Points on a hilly landscape, in no order, each with its height.
A ball rolls from a point to the lowest of its 2 nearest points, and stops where none of them is lower. Distance is the straight distance between rows; heights are no part of it.
k_780: [-30,11,13,13,-4,-14,-16,-14,5,-49,-7,-25,-15,11,-5,-13,10,7,-6,33,-10,-53,-1,-10,9,-27,10,4,-16,-36,-24,12,13,8,15,-47,-45,13,-3,-5,-9,-5,8,-18,35,23,28,14]  height 67
k_97: [-1,-27,-18,4,-36,17,23,9,24,-9,-10,2,-12,-18,0,-28,-22,-26,-8,-59,15,-1,-20,-39,-30,-15,-14,21,24,17,-14,-10,17,-13,-10,-18,26,9,-22,8,25,-20,23,-5,-13,17,19,-10]  height 488
k_336: [3,-1,-1,-8,17,-4,11,14,-7,15,13,-26,27,-17,30,9,16,14,7,28,-3,26,7,17,8,9,21,26,5,6,11,-4,-17,-6,-9,-18,23,-4,14,17,-39,11,-26,0,-5,-13,-24,-29]  height 684
k_12: [15,-5,2,4,-20,-2,31,19,14,32,17,2,-1,12,-34,-22,-4,-8,25,-9,-10,2,-2,-42,-3,-18,-22,-2,38,31,-16,-13,-20,-14,-7,-16,32,-1,-20,-10,11,-7,-3,17,-13,25,30,-20]  height 451
k_878: [19,-6,-27,17,-1,-11,-3,-4,18,12,-1,27,8,34,-32,10,6,14,28,-5,2,24,-5,15,7,-6,-21,-26,9,9,16,-9,-15,7,-6,19,-11,3,-4,-31,23,6,-14,15,-4,-3,-2,8]  height 129
k_609: [-14,3,-4,-16,-2,8,9,-10,9,-5,17,7,-7,0,-5,4,-6,18,-2,6,47,3,-6,6,-2,21,35,26,-20,5,13,10,10,-35,6,-11,-5,-49,-11,-38,-27,12,-19,-21,-6,1,-7,-10]  height 317
k_52: [19,-9,8,-3,13,5,1,25,-16,-9,23,14,29,-1,14,30,31,23,31,5,-51,6,23,11,8,14,9,2,-10,-5,41,-5,-36,-5,-2,29,24,15,10,24,-9,24,-17,36,-11,-27,-1,-36]  height 733
k_361: [-7,-4,-12,15,-1,-14,-39,-16,-5,-12,-33,9,8,22,25,22,40,24,7,36,-31,-7,-9,41,24,0,-10,-30,-28,-13,1,-5,4,36,14,-12,-31,52,32,23,-12,-2,-9,-2,25,-7,-5,7]  height 570
k_524: [24,-2,12,15,7,11,10,-18,6,-54,-5,-12,8,-1,5,26,20,-19,-12,-3,-1,-8,9,-16,-7,13,2,16,-31,4,27,31,-23,-8,0,19,-2,-2,11,12,-48,5,-16,-7,0,-3,-14,-2]  height 556
k_339: [26,-17,-9,19,-14,-7,32,6,25,-13,18,25,16,1,-10,8,7,19,29,-9,2,30,1,-22,-14,-3,-6,21,-9,8,29,-13,4,-20,11,7,34,-25,-20,-8,-10,5,-24,16,-18,1,7,-9]  height 202
k_279: [-6,6,24,-4,19,20,-3,-7,-25,8,-4,7,-30,-28,5,19,-21,-8,-27,-7,-2,-16,21,-4,4,7,18,-26,-41,-5,27,32,-30,-13,2,61,0,3,3,0,-18,11,3,8,-27,-34,-23,-9]  height 413
k_126: [-7,-7,-21,5,14,10,19,8,9,-15,-10,-25,23,-27,41,12,-11,-14,-13,0,33,26,-10,-5,-19,-4,22,27,-16,24,12,6,-7,-12,-14,-33,1,-2,-3,3,-43,-17,-1,-41,-4,4,-26,-5]  height 631
k_510: [7,-14,-23,21,-17,4,17,15,4,17,-2,-13,9,40,-18,-17,12,-2,19,2,12,23,-1,-12,8,-30,-18,-5,37,46,6,0,4,31,-1,-39,-35,30,0,-20,32,-24,12,2,43,37,32,16]  height 322
k_244: [22,-27,-5,32,-17,2,-6,0,12,-21,1,-13,6,40,-11,-8,17,5,10,11,11,-2,-16,4,-15,-15,-4,15,17,6,9,-3,17,8,18,-52,-31,-1,14,-4,17,-10,3,-12,42,33,22,14]  height 319
k_841: [-41,6,-15,-1,-14,6,-27,1,-3,12,-10,-17,-1,14,-8,-31,-29,2,7,1,0,-16,-35,10,-22,-10,5,17,15,-11,-20,-30,32,6,8,-40,-30,-6,3,-30,26,-10,3,-36,32,26,10,5]  height 412
k_317: [16,-7,14,17,0,18,9,-3,13,-49,-3,-2,10,-12,29,7,13,-24,-17,-3,-1,3,-8,-50,-21,3,-2,11,-22,3,18,16,-8,-11,12,9,-2,9,-3,14,-41,3,-13,-17,4,17,-15,-10]  height 524
k_959: [-33,22,7,-17,24,-23,0,-30,1,-27,2,-24,-5,-5,-18,4,11,21,-4,47,28,-19,18,19,19,-3,26,10,-21,-27,-26,15,-5,-7,-10,-45,-45,-14,14,1,-39,8,10,-16,15,7,15,15]  height 476
k_952: [-5,19,21,-16,24,-27,6,-29,-2,-39,15,-29,-4,-13,-20,3,14,-4,-22,19,14,-28,17,18,18,17,23,18,-10,-22,-30,36,-6,-16,-17,-16,-19,-14,8,26,-42,11,7,-3,5,1,4,11]  height 549
k_190: [20,15,-14,4,-26,-13,34,7,-6,38,12,3,-12,0,-24,-22,-6,-32,9,-41,11,6,-11,-19,23,-30,-18,-16,43,38,-6,14,-15,22,-17,11,15,15,-45,-12,22,-27,10,31,13,17,9,16]  height 257
k_596: [0,-1,11,16,-1,12,-12,15,-16,-3,-6,28,-5,-27,-4,29,0,-19,-9,-15,-39,-14,18,-7,3,-1,-16,-55,-22,-11,28,5,-35,9,1,79,5,42,5,16,23,13,-8,44,-25,-35,-8,-2]  height 271
k_464: [-3,1,4,12,-9,8,-3,-4,9,-5,-5,11,1,13,11,-10,5,-6,-12,-2,-7,9,-16,-28,-17,4,-11,7,-6,-10,-4,-12,12,4,13,1,9,-10,0,1,8,4,-14,-15,6,8,-6,-7]  height 477
k_921: [-2,22,30,-17,9,-7,-19,3,-27,23,-12,0,-8,9,-7,-16,-2,-12,-21,13,-22,-11,8,17,14,10,-11,-24,21,-8,-34,2,6,14,12,17,4,6,17,17,26,3,14,2,-9,-10,-3,8]  height 807
k_628: [-29,19,16,-21,30,1,8,-4,-5,29,8,-5,18,-38,43,5,-7,7,-28,15,-6,-8,24,25,13,14,46,-12,-17,-17,17,18,-19,12,-23,29,-8,12,18,19,-29,-5,-34,31,5,-24,-14,-17]  height 139
k_690: [4,-4,7,9,24,28,-6,12,-23,31,-19,-9,13,-27,25,4,-3,-47,-25,-1,-27,-12,-1,-8,1,3,-17,-34,11,10,20,9,-12,20,2,47,26,44,28,37,10,-8,9,16,-21,-31,-32,0]  height 201
k_417: [16,-10,-28,11,13,-25,-2,6,3,-4,11,24,18,25,-35,31,13,28,45,-8,-12,21,5,27,12,-4,-19,-18,5,16,28,-10,-31,-7,-9,26,9,-3,-3,-20,15,23,-12,28,-16,-24,6,5]  height 193
k_786: [33,-17,-10,9,-23,-22,36,4,13,2,1,7,18,-2,-23,8,-14,-16,9,-32,10,40,-2,5,-14,-4,-23,25,15,17,0,-15,10,-6,-8,-1,42,-31,-20,23,21,-18,-10,24,-12,-4,-2,5]  height 313
k_232: [-44,20,-2,-18,19,-12,-2,-13,16,-32,-6,-16,17,-39,38,-2,7,-12,-11,-1,45,10,6,0,9,21,21,18,-19,-22,-17,11,36,-13,-41,-8,-3,-14,7,9,-28,3,-1,-5,31,-8,-18,47]  height 226
k_816: [21,-12,-2,7,11,7,12,23,-3,10,17,0,41,-2,22,17,26,23,32,21,-45,27,16,-4,4,4,-7,14,15,8,44,-15,-19,1,0,14,47,12,10,25,-8,13,-25,27,-12,-15,-7,-37]  height 720
k_37: [2,3,12,14,8,17,-7,9,-16,25,-9,13,3,-24,0,8,-3,-41,-7,-10,-28,-6,18,-26,4,4,-23,-41,8,5,17,6,-20,5,3,65,29,31,6,21,23,2,2,35,-32,-30,-23,6]  height 236
k_329: [8,-30,-27,13,-18,17,42,8,31,-10,-12,1,2,-12,-1,-12,-26,-15,-9,-34,16,17,-8,-34,-25,-7,-21,22,15,27,-6,-15,1,-13,-18,-19,40,4,-25,12,6,-31,6,-5,-30,21,17,-27]  height 521
k_919: [14,-10,12,-5,21,-2,-11,9,-23,-7,1,8,15,3,1,32,27,26,9,12,-43,-8,19,22,14,17,4,-5,-18,-3,21,5,-43,0,-1,19,-1,32,21,29,-24,26,-7,27,-3,-29,5,-34]  height 746
k_254: [-4,-13,-33,7,17,13,19,11,3,6,-17,-18,19,-12,29,12,-35,-18,-9,-2,28,47,-9,12,-20,-1,-7,15,6,33,-7,-8,-3,1,-25,-28,29,9,2,24,-10,-36,9,-40,-16,4,-24,-6]  height 596
k_122: [-5,3,23,-1,17,15,-20,-20,-23,2,-31,14,-38,-10,-8,13,-21,-11,-42,-5,3,-29,18,14,2,3,-5,-45,-35,-11,2,38,-10,6,14,57,-16,25,17,-3,-1,1,28,9,-22,-25,-3,10]  height 361
k_94: [18,-8,1,0,1,-3,4,3,5,15,9,0,-10,40,-37,-11,7,23,26,33,-6,-8,15,-1,8,-17,-20,-8,41,40,-3,-9,-12,-12,6,-38,-19,5,3,-22,6,12,11,-4,4,19,32,-22]  height 427
k_530: [16,3,11,-10,4,-3,-4,19,0,0,20,21,-5,8,-34,10,18,15,53,13,-37,-5,24,-20,15,-23,-21,-32,21,14,1,-13,-54,-3,-6,37,13,30,-4,-23,9,15,0,40,-28,-1,30,-16]  height 302
k_189: [-5,20,7,-24,5,-18,-7,-5,-6,9,12,-20,-8,-3,-1,-15,-20,1,-20,4,27,-7,-4,33,-1,17,22,33,-3,-27,-34,8,20,-14,-3,-31,-9,-49,-12,-6,-4,7,14,-22,8,-2,-4,7]  height 238
k_512: [4,5,31,-15,0,5,-7,-5,-12,-12,3,10,-43,21,-35,-18,5,24,-5,29,-17,-44,15,0,0,-1,-9,-16,-15,-13,-22,7,-22,-13,23,-6,-36,-7,-3,-20,-9,17,7,-3,-4,15,26,-28]  height 376
k_21: [30,-5,10,-6,-9,-12,20,-7,4,-13,5,2,6,-11,-6,3,-14,-20,-4,-32,12,12,7,1,-14,10,2,32,-12,1,8,1,11,-22,1,1,29,-40,-14,12,4,-2,-4,6,-17,-12,-14,0]  height 368
k_61: [5,4,13,-34,-12,-9,-2,4,-6,18,9,-13,-15,-15,-6,-18,-23,-5,-19,-22,13,-12,-10,23,-3,14,17,38,11,-29,-28,0,35,-17,-7,-22,11,-46,-28,-8,20,0,31,-11,-3,-5,1,4]  height 316
k_985: [15,9,21,-17,4,-5,16,-1,-7,-16,18,-6,-2,-13,-6,10,-9,-8,-12,-6,28,6,18,5,8,24,27,29,-25,2,9,18,-1,-32,1,0,14,-38,-19,0,-29,9,-13,-3,-15,-7,-16,-11]  height 426
k_146: [18,-20,-14,14,-11,-1,14,11,15,17,10,4,-5,38,-37,-12,14,20,28,8,-4,4,4,-14,10,-31,-27,-12,44,49,8,-4,-9,4,2,-30,-24,20,-10,-38,6,-4,9,9,23,34,35,-3]  height 378
k_901: [-17,15,1,-10,21,-9,3,-32,0,-17,14,-12,-12,-9,-16,14,26,45,-2,49,18,-24,16,28,29,14,28,8,-25,-6,-7,13,-7,-18,3,-29,-37,-17,18,-15,-52,20,0,-3,8,3,20,-12]  height 397
k_323: [8,17,28,-11,6,-3,2,9,-23,25,0,-7,-5,-1,-18,-18,-12,-27,-13,3,-27,-6,13,-9,14,6,-20,-18,29,22,-26,0,-2,-5,10,19,25,3,14,23,20,2,10,13,-26,-11,-4,-6]  height 821
k_525: [15,-8,-3,8,7,-2,6,14,-2,4,12,-12,30,-9,35,11,29,8,7,22,-21,35,-5,1,4,10,-7,31,17,5,7,-25,1,4,7,-16,38,-1,14,31,-21,6,-25,0,2,-6,-19,-25]  height 703
k_210: [24,-22,-42,-6,-15,0,3,1,12,-17,-26,10,16,-25,40,14,-32,-20,-13,-42,31,32,-9,8,-36,8,-11,20,5,9,-2,-12,45,11,-11,-8,33,-21,-9,20,20,-31,24,-16,-8,-7,-13,17]  height 210
k_73: [5,-6,9,-8,-20,6,23,12,9,20,7,-5,-23,7,-35,-27,-33,-11,3,-23,3,-2,-5,-34,-13,-16,-4,9,18,23,-17,-8,-13,-24,-3,-23,6,-11,-16,-9,10,-6,4,-4,-13,26,15,-19]  height 465
k_770: [-18,-10,1,5,-26,16,-13,4,-1,8,-1,-7,-16,18,-19,-22,-7,3,17,-15,-1,-25,-16,8,-21,-4,12,29,19,-29,1,-24,23,-7,12,-46,-40,-22,-4,-30,23,-2,13,-21,40,28,20,-4]  height 343
k_167: [-11,9,32,-2,7,7,-5,-2,-6,-17,-5,-2,-26,9,-5,-9,4,18,-13,26,-8,-29,13,-20,0,-8,2,-17,-15,-14,-17,12,-19,-3,22,-3,-24,6,9,-1,-29,15,-4,-12,-4,14,12,-21]  height 299
k_713: [-5,-19,-42,-5,-26,-2,3,4,14,-27,-14,6,15,-20,45,11,-21,-2,-10,-20,34,37,-13,14,-28,14,3,30,1,6,-10,-33,48,19,-21,-27,27,-30,-16,11,14,-24,11,-23,-8,-8,8,4]  height 260
k_828: [-13,10,17,-4,-8,12,-9,14,-4,16,10,41,-16,4,-16,1,-6,4,28,9,-30,3,12,-13,11,8,-11,-47,-2,-24,-3,-22,-13,0,7,57,9,10,-3,-9,34,15,-17,29,-25,-14,4,-7]  height 360
k_689: [-23,17,-8,0,16,0,-11,-18,17,-24,-12,-12,13,-26,42,8,3,-9,-20,-1,29,5,-12,-7,0,8,19,7,-21,-20,-7,16,20,4,-14,6,-5,-10,10,5,-24,-3,-7,-27,21,1,-20,40]  height 141
k_362: [12,-25,-25,21,-24,7,-12,6,11,-9,-6,4,16,23,7,3,-11,-9,4,-21,20,9,-26,15,-32,-6,-5,16,4,-9,9,-13,34,11,4,-40,-17,-23,-4,-2,25,-12,10,-17,41,23,6,22]  height 362
k_359: [9,9,4,-15,4,4,-4,-13,-1,44,-16,18,-28,3,-29,-12,-46,-21,-9,-36,19,-12,7,-2,-11,-2,11,-27,6,3,0,19,5,-5,-5,35,-4,-9,-2,-32,35,-14,30,1,-24,-21,-13,32]  height 245
k_932: [20,3,-11,14,-7,-17,-6,2,0,14,-15,5,19,49,-17,-3,20,-4,8,-7,4,32,0,12,9,2,-29,-20,24,22,-1,-2,-3,32,-9,4,-9,25,11,6,38,-10,-2,12,15,-4,1,20]  height 206
k_751: [-34,21,19,-9,27,13,-2,-6,-12,29,3,-7,-3,-52,47,-4,-7,-3,-37,10,-2,-8,13,7,18,3,25,-14,-12,-34,8,12,-7,14,-6,36,3,15,12,20,-19,7,-10,16,3,-18,-15,-2]  height 71
k_977: [-61,18,-17,-5,-2,4,-29,-1,-2,17,-10,-16,9,-5,23,-31,-9,6,-4,15,-10,9,-37,-4,-19,-8,-3,9,7,-19,-35,-38,28,23,2,-25,2,6,18,-18,23,-2,-14,-34,15,19,-3,-1]  height 474
k_86: [-1,6,-7,-7,5,-1,-7,-13,2,-21,-12,0,18,-24,44,19,4,-19,-19,-18,26,22,-10,2,-6,21,7,19,-16,-5,11,8,25,7,-7,7,18,-23,1,12,-20,-15,-14,-20,6,-12,-33,27]  height 40
k_89: [9,12,-13,-12,-34,6,13,17,-6,54,2,-5,-23,16,-27,-34,-10,-25,13,-37,14,-1,-8,-9,5,-20,-6,1,44,16,-14,-6,-3,9,-17,-21,-13,0,-20,-16,41,-22,25,13,12,21,13,12]  height 335
k_761: [-12,-2,-21,6,7,-9,-22,-39,9,-15,-10,4,11,-6,21,33,57,37,6,47,-17,-10,-1,31,41,3,8,-9,-34,-21,11,2,7,25,5,-22,-34,24,24,21,-39,9,-14,5,35,-5,0,11]  height 600
k_607: [28,9,31,3,17,-20,6,-19,-13,-42,7,-26,9,-15,1,8,9,-26,-33,-5,2,-25,6,7,1,20,3,34,0,-7,-13,37,5,-16,0,-5,6,-15,-2,33,-30,12,13,-7,-4,-6,-14,11]  height 604
k_163: [10,-15,0,4,-5,14,30,2,22,-23,20,12,-4,-4,-6,-5,-4,18,14,-3,10,12,6,-48,-15,1,10,22,-19,15,23,-6,-1,-33,14,-7,18,-32,-15,-27,-31,8,-20,-12,-14,17,7,-31]  height 117
k_517: [25,6,-10,10,-10,-14,36,17,-2,21,5,-16,-5,22,-23,-23,-3,-35,-7,-34,16,9,17,-19,12,-29,-23,-8,33,54,-1,37,-26,22,-18,5,-8,39,-31,-8,14,-21,14,25,13,20,11,12]  height 183
k_24: [-16,9,4,-2,2,8,-34,-10,-2,-35,-2,-9,-11,-21,23,-31,1,-16,-27,-33,-2,-54,-31,-16,-21,-6,3,23,-2,-45,-15,27,56,6,10,-1,-10,-7,-16,6,8,14,28,-5,37,8,7,36]  height 356
k_979: [-29,12,-4,-3,10,10,-13,-19,11,8,7,10,9,-18,43,12,38,48,4,40,-12,-3,3,18,27,14,31,-9,-19,-30,14,-4,2,17,-5,1,-16,17,23,4,-31,17,-32,4,34,-7,0,-5]  height 630
k_26: [-3,-6,-1,2,-7,-5,-12,12,-1,-8,14,43,-10,-6,-23,31,-3,11,33,-10,-31,1,15,1,8,-1,-3,-49,-28,-14,18,-8,-43,-1,-5,75,-3,26,-2,-20,29,14,-17,46,-27,-21,-1,6]  height 318
k_162: [2,0,7,-1,2,-5,-31,-7,-12,-2,-7,40,-9,19,-5,23,21,16,4,9,-26,4,10,28,20,13,-12,-37,-25,-29,7,-14,-9,12,9,29,-11,26,13,6,7,15,-9,15,-1,-18,-3,-12]  height 776
k_771: [-25,6,19,7,5,-15,-4,-9,0,-33,-9,-20,-14,9,4,-8,6,20,-9,36,-13,-35,5,-20,1,-21,5,-4,-9,-3,-21,8,-9,1,20,-37,-28,12,13,-2,-24,5,-4,-26,13,19,18,-7]  height 209
k_743: [-1,-14,-27,1,-24,3,-5,-3,12,-5,-5,19,20,5,22,7,-10,1,-3,-15,28,24,-30,11,-21,6,2,26,-5,-20,5,-24,49,16,2,-27,9,-39,-8,-7,17,-13,-6,-22,21,7,-1,15]  height 315
k_646: [22,-8,-11,15,-15,-20,25,7,9,1,-12,-17,-15,49,-32,-9,-4,-10,-4,-13,23,4,21,1,11,-34,-25,-23,6,57,12,32,-31,21,-8,-5,-44,45,-7,-22,9,-21,11,14,14,21,11,13]  height 61
k_825: [-13,11,4,-7,21,12,-14,1,-17,37,-7,-1,8,-41,42,3,-13,-20,-29,4,-10,0,1,2,4,11,2,-13,1,-18,1,2,9,17,8,37,32,18,17,25,5,-5,-1,2,-12,-32,-38,11]  height 146
k_615: [-11,-3,7,-1,-19,12,-9,-3,11,-19,0,3,-7,-12,13,-22,-6,-18,-25,-35,-6,-27,-30,-29,-30,-1,-4,18,-7,-16,-9,2,37,-7,6,-9,7,-11,-15,1,13,-2,2,-17,15,15,1,2]  height 430
k_537: [-43,-9,-26,4,-1,10,-5,-6,13,-3,0,4,15,-14,45,-3,17,33,8,10,6,24,-34,-24,-6,10,8,23,-10,-2,13,-40,34,6,9,-31,12,-9,7,-29,-16,2,-27,-30,22,11,-1,-13]  height 542
k_907: [-41,15,-2,10,7,3,-35,5,-7,15,-18,-15,9,14,26,-11,4,6,-13,31,-7,14,-15,-2,-8,-14,-4,-13,6,-8,-24,-25,16,24,6,-21,-11,16,26,4,10,3,-12,-32,22,10,-7,16]  height 512
k_381: [5,-5,-1,4,21,6,25,18,-2,-2,2,-38,27,-24,31,12,4,-7,1,21,8,21,-2,-5,-7,-3,15,25,-10,24,21,15,-27,-14,-8,-22,-3,-1,10,17,-51,-3,-12,-22,-5,-5,-29,-20]  height 657
k_943: [-10,20,6,-6,12,-2,-16,-26,11,-40,1,-14,-8,-17,12,-3,4,-13,-29,-1,11,-36,-11,-8,1,4,15,9,-19,-39,-19,35,28,10,-6,-5,-22,-10,-5,9,-11,4,13,-11,26,8,5,37]  height 259
k_87: [-16,29,10,-6,19,-13,-19,-21,-4,-21,-13,-19,-26,0,-6,-9,-15,-3,-30,10,11,-41,1,14,1,2,12,-14,-20,-40,-30,26,18,12,4,-1,-40,-10,2,-2,-2,0,20,-18,19,13,4,28]  height 345
k_893: [38,-27,-19,15,-20,-22,48,8,19,2,14,14,22,0,-36,17,-6,9,37,-14,12,33,-12,12,-14,-17,-19,18,17,17,14,-7,-3,-3,-2,5,38,-35,-34,-4,8,-9,-19,34,-11,-2,10,10]  height 265
k_712: [-16,7,-9,-4,18,-14,-6,-18,-7,4,14,-8,-1,-2,-4,15,27,54,11,54,4,-12,9,46,26,9,20,10,2,8,5,-1,0,-14,15,-32,-24,-14,21,-14,-34,25,9,-11,7,-10,3,-15]  height 324
k_209: [-2,15,21,-12,18,4,12,-14,-14,-6,7,4,-18,-17,-8,15,-21,-6,-16,-13,14,3,22,12,8,28,30,-4,-31,-4,19,26,-14,-20,-1,40,18,-27,-14,-10,-16,11,-5,5,-25,-26,-26,-2]  height 462
k_752: [10,2,17,15,27,2,-12,-3,-30,-1,-37,-16,4,-8,20,-3,10,-35,-38,1,-16,-24,3,2,4,-5,-14,-30,-6,7,0,28,-7,16,24,43,3,51,36,32,-4,-4,25,14,-20,-28,-16,20]  height 248
k_528: [3,-10,9,0,-25,16,10,9,13,20,3,-2,-32,18,-30,-32,-19,-16,-2,-38,9,-17,-4,-29,-23,-27,1,-3,17,14,-6,8,-7,-8,3,-14,-24,2,-9,-24,21,-7,18,-2,7,25,8,1]  height 410
k_769: [-4,-17,-30,6,4,24,34,8,14,23,-6,-10,6,-3,-3,-1,-35,-3,12,-7,30,38,-3,-13,-7,4,-10,11,2,37,-13,-24,-7,-14,-22,-24,41,5,-8,4,-8,-36,4,-30,-36,13,0,-35]  height 560
k_428: [15,5,-15,-1,-22,-4,11,-9,7,42,-8,19,-15,8,-33,-9,-29,-19,8,-48,17,2,-12,10,-8,-10,6,-24,16,-4,5,0,4,1,-12,32,-8,-23,-31,-31,48,-25,5,19,-14,0,-13,40]  height 158
k_742: [-4,1,12,11,14,27,9,6,2,-14,-6,-11,0,-39,35,-16,-1,-37,-35,-7,-13,-18,-10,-57,-16,-5,-8,-4,-19,-3,9,10,-6,-12,16,33,17,10,-7,13,-25,4,9,-10,-21,2,-18,-7]  height 557
k_781: [23,2,19,-1,21,-4,6,-28,-3,-62,-3,-19,5,-17,3,19,12,-34,-31,-11,12,-31,5,-5,4,20,10,17,-28,3,2,52,2,-8,-12,17,-4,-8,5,20,-47,0,11,-4,2,-11,-19,22]  height 597
k_169: [20,-15,-19,3,7,-10,-4,-9,5,-36,-16,-2,38,-27,55,29,-3,-37,-15,-27,28,28,-11,2,-29,14,-12,29,-11,10,13,0,37,18,-8,-3,28,-18,-4,29,-15,-25,6,-16,10,-13,-27,25]  height 131
k_178: [-19,-20,-25,-9,-36,10,-7,14,-1,-14,-16,-23,-13,-23,12,-34,-29,-15,-10,-44,-2,-13,-31,-6,-35,-11,-5,31,34,18,-31,-19,33,-7,-16,-35,12,17,-24,18,37,-15,34,-14,-6,13,17,-5]  height 440
k_245: [-4,-22,-3,-22,-40,3,1,20,1,-2,-1,-12,-18,-18,1,-26,-20,-13,-8,-38,13,-5,-20,8,-24,-5,4,51,22,-11,-26,-17,34,-22,-9,-44,1,-22,-33,10,28,-5,34,-17,2,4,13,-12]  height 386
k_885: [-7,16,21,-12,6,-9,-31,-11,-23,14,-10,10,-15,16,-11,5,11,11,-9,23,-20,-2,11,45,24,15,-2,-31,-12,-18,-27,-9,-9,13,8,14,-19,14,21,16,8,4,8,4,-4,-14,-5,-9]  height 791
k_638: [7,-12,8,23,-16,3,-12,-3,1,-22,6,-19,-13,36,-25,-15,7,4,15,19,-6,-37,-9,5,-5,-15,12,15,8,-20,-9,1,18,-3,24,-58,-45,6,2,-8,6,-6,9,-15,34,29,25,13]  height 237
k_314: [-7,9,20,-17,-3,-3,-4,21,-7,38,31,26,-7,6,-33,-4,-18,15,54,16,-22,12,17,-2,20,3,-1,-23,6,-1,-7,-22,-15,-14,-7,39,22,-7,-6,-9,29,8,-15,28,-39,-14,8,-11]  height 398
k_136: [8,-2,11,-3,0,-2,-9,7,-7,19,5,-4,-1,34,-26,-11,5,21,9,32,-10,-8,4,10,5,-2,-8,-9,24,4,-21,-18,4,5,15,-31,-20,-7,15,-10,12,8,1,-12,0,13,11,-6]  height 475
k_324: [16,11,27,-14,1,-2,7,25,-6,19,28,8,0,13,-36,2,-2,10,48,18,-28,0,29,-19,13,-4,-13,-9,21,18,-5,-16,-44,-18,-4,24,32,0,0,-3,5,18,-3,29,-36,-4,21,-19]  height 353
k_257: [6,-11,12,-20,10,0,-33,1,-16,-15,11,47,-4,2,-7,35,25,34,18,8,-40,-13,9,18,27,18,2,-27,-42,-30,19,-9,-25,2,8,37,-7,24,11,9,0,22,-3,35,-3,-22,13,-29]  height 763
k_886: [14,-18,-12,4,13,-21,-9,13,5,-6,20,28,6,13,-22,29,29,43,56,6,-40,10,15,18,19,-5,-18,-25,11,4,27,-24,-36,-12,0,31,12,17,9,-23,18,26,1,31,-19,-15,18,-7]  height 240
k_280: [-7,-2,2,-5,-15,15,12,-7,18,-7,16,12,-14,5,-8,-11,-18,8,4,-15,32,-5,-10,-21,-15,8,25,28,-18,-7,19,0,11,-30,7,-25,-8,-44,-27,-31,-6,-1,-9,-24,-3,17,5,-23]  height 230
k_597: [-22,6,-10,15,6,1,-32,-6,-3,4,-25,-9,10,18,31,16,20,16,-4,32,-12,7,-11,16,8,-12,-6,-31,-10,-16,-8,-5,7,36,15,-3,-24,37,28,12,2,2,-14,-20,19,5,-15,12]  height 543
k_954: [-14,26,7,-14,14,-16,-11,-7,-11,23,9,-8,-5,9,-1,-5,-3,21,-5,25,23,9,-1,45,10,22,16,7,-3,-20,-14,-1,8,-4,4,-11,-7,-33,3,-11,-6,11,-7,-20,-5,-8,-14,-3]  height 115
k_285: [-22,-11,-10,9,-2,15,-13,-3,7,7,6,14,8,7,29,-1,29,33,11,17,-16,11,-19,-24,0,3,0,6,2,-13,19,-29,19,6,16,-3,14,-5,7,-14,-7,16,-28,-22,13,7,-2,-12]  height 514
k_46: [17,6,-6,6,-23,-9,4,3,12,24,-1,33,-11,32,-38,-4,-8,-1,21,-15,-4,13,-1,-1,3,-9,-10,-35,18,5,2,-5,-15,-2,-5,28,-7,-8,-19,-33,37,-8,-17,17,-11,3,6,15]  height 52
k_249: [0,11,7,0,4,10,-21,-20,-9,20,-21,28,-26,9,-16,-1,-24,-20,-20,-20,4,-7,6,4,-1,8,-8,-48,-10,-7,7,17,0,1,3,61,-5,1,6,-25,35,3,12,11,-20,-22,-12,28]  height 304
k_773: [11,-1,16,-2,3,4,21,27,5,26,19,-3,4,0,-16,-9,-10,-2,36,16,-23,16,15,-35,3,1,-13,7,13,22,-9,-26,-24,-18,-7,5,51,-1,-6,14,-2,1,-8,15,-37,6,4,-32]  height 400
k_365: [21,12,-19,11,-25,-17,7,15,-11,21,-4,-12,13,46,-7,-20,22,-16,5,-18,8,17,1,4,20,-16,-22,-7,41,26,5,-10,10,53,-6,-12,-33,33,-1,2,48,-26,15,22,39,24,17,29]  height 266
k_125: [-13,7,-6,-20,24,-4,-13,5,-15,30,24,-4,-1,7,-6,11,11,51,19,44,4,6,12,51,21,8,28,2,7,7,0,-5,-13,-13,7,-12,-5,-17,16,-5,-16,25,-4,-4,-11,-26,-4,-26]  height 244

For each start below, name the point where the ball stops.
k_528: k_646
k_52: k_954
k_985: k_163
k_530: k_46
k_279: k_46
k_921: k_954
k_97: k_954
k_607: k_954
k_94: k_46
k_362: k_86

For each start below, name every point that the ball comes to, in order.
k_773: k_324 > k_530 > k_886 > k_417 > k_878 > k_46
k_314: k_324 > k_530 > k_886 > k_417 > k_878 > k_46
k_73: k_528 > k_89 > k_190 > k_517 > k_646
k_254: k_769 > k_329 > k_97 > k_178 > k_245 > k_61 > k_189 > k_954
